Each row is a point on a tangle of strands that fork, close into loops and nearly touch. The rows are in no order.
(in the rows, 128 means zero)
Points whose rows are less than 38.5 apart are linked; no others are. Some points are linked to none.
bilip: [ 99 141 172 133 174 123 124  70]
zar: [209 108 129 160 176 106 122 145]
kib: [115 141 176 132 177 106  97  76]
kidiv: [143 115  93 114 122 143 174 120]
vun: [174  78 155 204 154 126 135 111]
Besom: [169  88  87 133 162 103 120 114]
fevu: [103 141  89 124 102 137 121 190]
Rubo: [123 121 130 168  87 175 184 139]
feb: [147 145  99 107 111 150 165 153]
zupig: [142 142 126  77 145 105 108 105]
vobun: [126 111  95  93 142 101 107 114]
miva: [133 125 113 185  90 181 171 159]
mif: [146 177 114 135 104 146  97 192]
piz: [158 112 122 131 121 155 185  93]
bopid: [ 98 128  92  89 118 114 127 140]
fazi: [125 141 168 114 167  99  85  89]
deg: [118  85 160 151  98 139 134  69]
tanim: [142 123 152 137 176  82  65 137]
Gumez: [161 125 141 123 172  87  71 128]
folu: [141 118 103 130 113 156 188 124]
Bomut: [115  90 170 125  81 131 113  80]
vav: [132  68 157 180 123 128 126  74]
mabi: [117 148 100  97 108 135 136 171]
Lidip: [160 170  99 145 108 153 107 190]
Pilo: [ 95 116 143 120 162  97  85  93]
fek: [203  97 137 180 172 115 134 136]
dema: [181 125 136 133 178  85  82 149]
divim: [121 127  80 124 107 144 158 170]
zekas: [147 145 101  85 119 132 149 143]
Podu: [138 109 111 113 164  86  81 115]
mapab: [149 133  96 185  98 179 158 173]
Bufe: [100 183 152 109 112 137 118 157]
Bolo: [ 64 166 160 133 125 145 136 133]
Sazi: [103 154 161  92 143 113 109  94]
vis: [145 100  83 106 144 108 127 111]
zuse: [145 132 148 109 167  91  78 105]
kabe: [ 69 160 165 129 141 139 147 106]
datak: [159 161 100 133 102 156 138 186]
Levu: [157 155 101 128 107 157 159 176]
Sed: [ 76 135 114  94 116 116 119 139]
gasum: [165  93  98 135 168  92  95 125]
kip: [108 104 171 127  68 143 134  89]
vaz: [149 111  87 106 128 131 161 116]
Muze: [206 120 130 139 178  94 102 148]
Zaz: [190  86 143 190 162 123 137 118]
Nulo: [107 107 163 142  76 156 158  97]
Beleb: [ 75 134 126  94 125 111 115 122]
naken: [107 121 156 170  66 178 165 131]
Lapun: [107 118 150 133 172  91  73 101]
givo: [141 128 101 140 105 163 187 146]
vasad: [102 183 148 127 109 142 104 171]
novit: [117 116  73 114 111 138 164 152]
lanu: [146  70 165 193 133 124 116  86]
gof: [114 172 135  91 110 129 124 160]
Vaga: [124 114 125 155  94 172 187 124]
Fon: [122  82 170 144  92 130 111  72]
saniv: [126 147 145  88 149 103  97  98]
Momub: [135 173 127  88 112 135 130 162]
pum: [124 109 136 151  96 165 187 106]
sekif: [119 166 142  79 123 120 123 125]
fofu: [ 86 169 160 101 122 130 124 126]
Gat: [ 93 120 131 106 149  94  92  99]
zusa: [160  75 165 197 144 126 123  96]
kaz: [123 136  81 132 103 146 139 188]
lezor: [ 87 151 165 136 167 134 148  75]
vaf: [153 174 121  97 112 143 140 173]
resub: [145 137 101 153 100 169 177 163]
zun: [ 86 146 101 118 104 131 114 182]
tob: [144 137  89 165 101 168 161 177]
Geteg: [116 123  79  96 117 123 148 144]
Kunov: [142 144 117  75 134 113 122 116]
sisan: [125  86 145 153 110 148 159  72]
Fana: [ 90 126 115  91 133 104 107 110]
dodil: [155  91  86 126 152 117 140 102]
tifoz: [142 148 113  80 123 122 137 132]
tov: [ 93 165 166  98 130 127 126 109]
tiruk: [125 120 158 140 178  83  64 125]
lipu: [158  95 107 140 174  82  84 143]
tal: [ 62 159 148 122 118 131 123 149]
raz: [123 181 131 134 108 141  94 187]
setu: [101 116 158 158  68 169 162 118]
vizup: [122 100 138 147 103 156 176  90]
ganuz: [ 74 152 125 105 110 126 118 155]
zuf: [ 79 156 169 126 153 133 147  87]
rel: [154 101 122 142 176  78  77 158]
nat: [138 105  99 108 154  94  94 114]

A fork is a point with three links, a tip a point with one. Leave the first point through the second and follow the links. Name the first fork or tip that comes.
gasum; Besom => Podu
raz; vasad => vaf
vun; Zaz => Gumez
saniv; Sazi => fofu
sisan; deg => naken
Bolo; tal => Sed
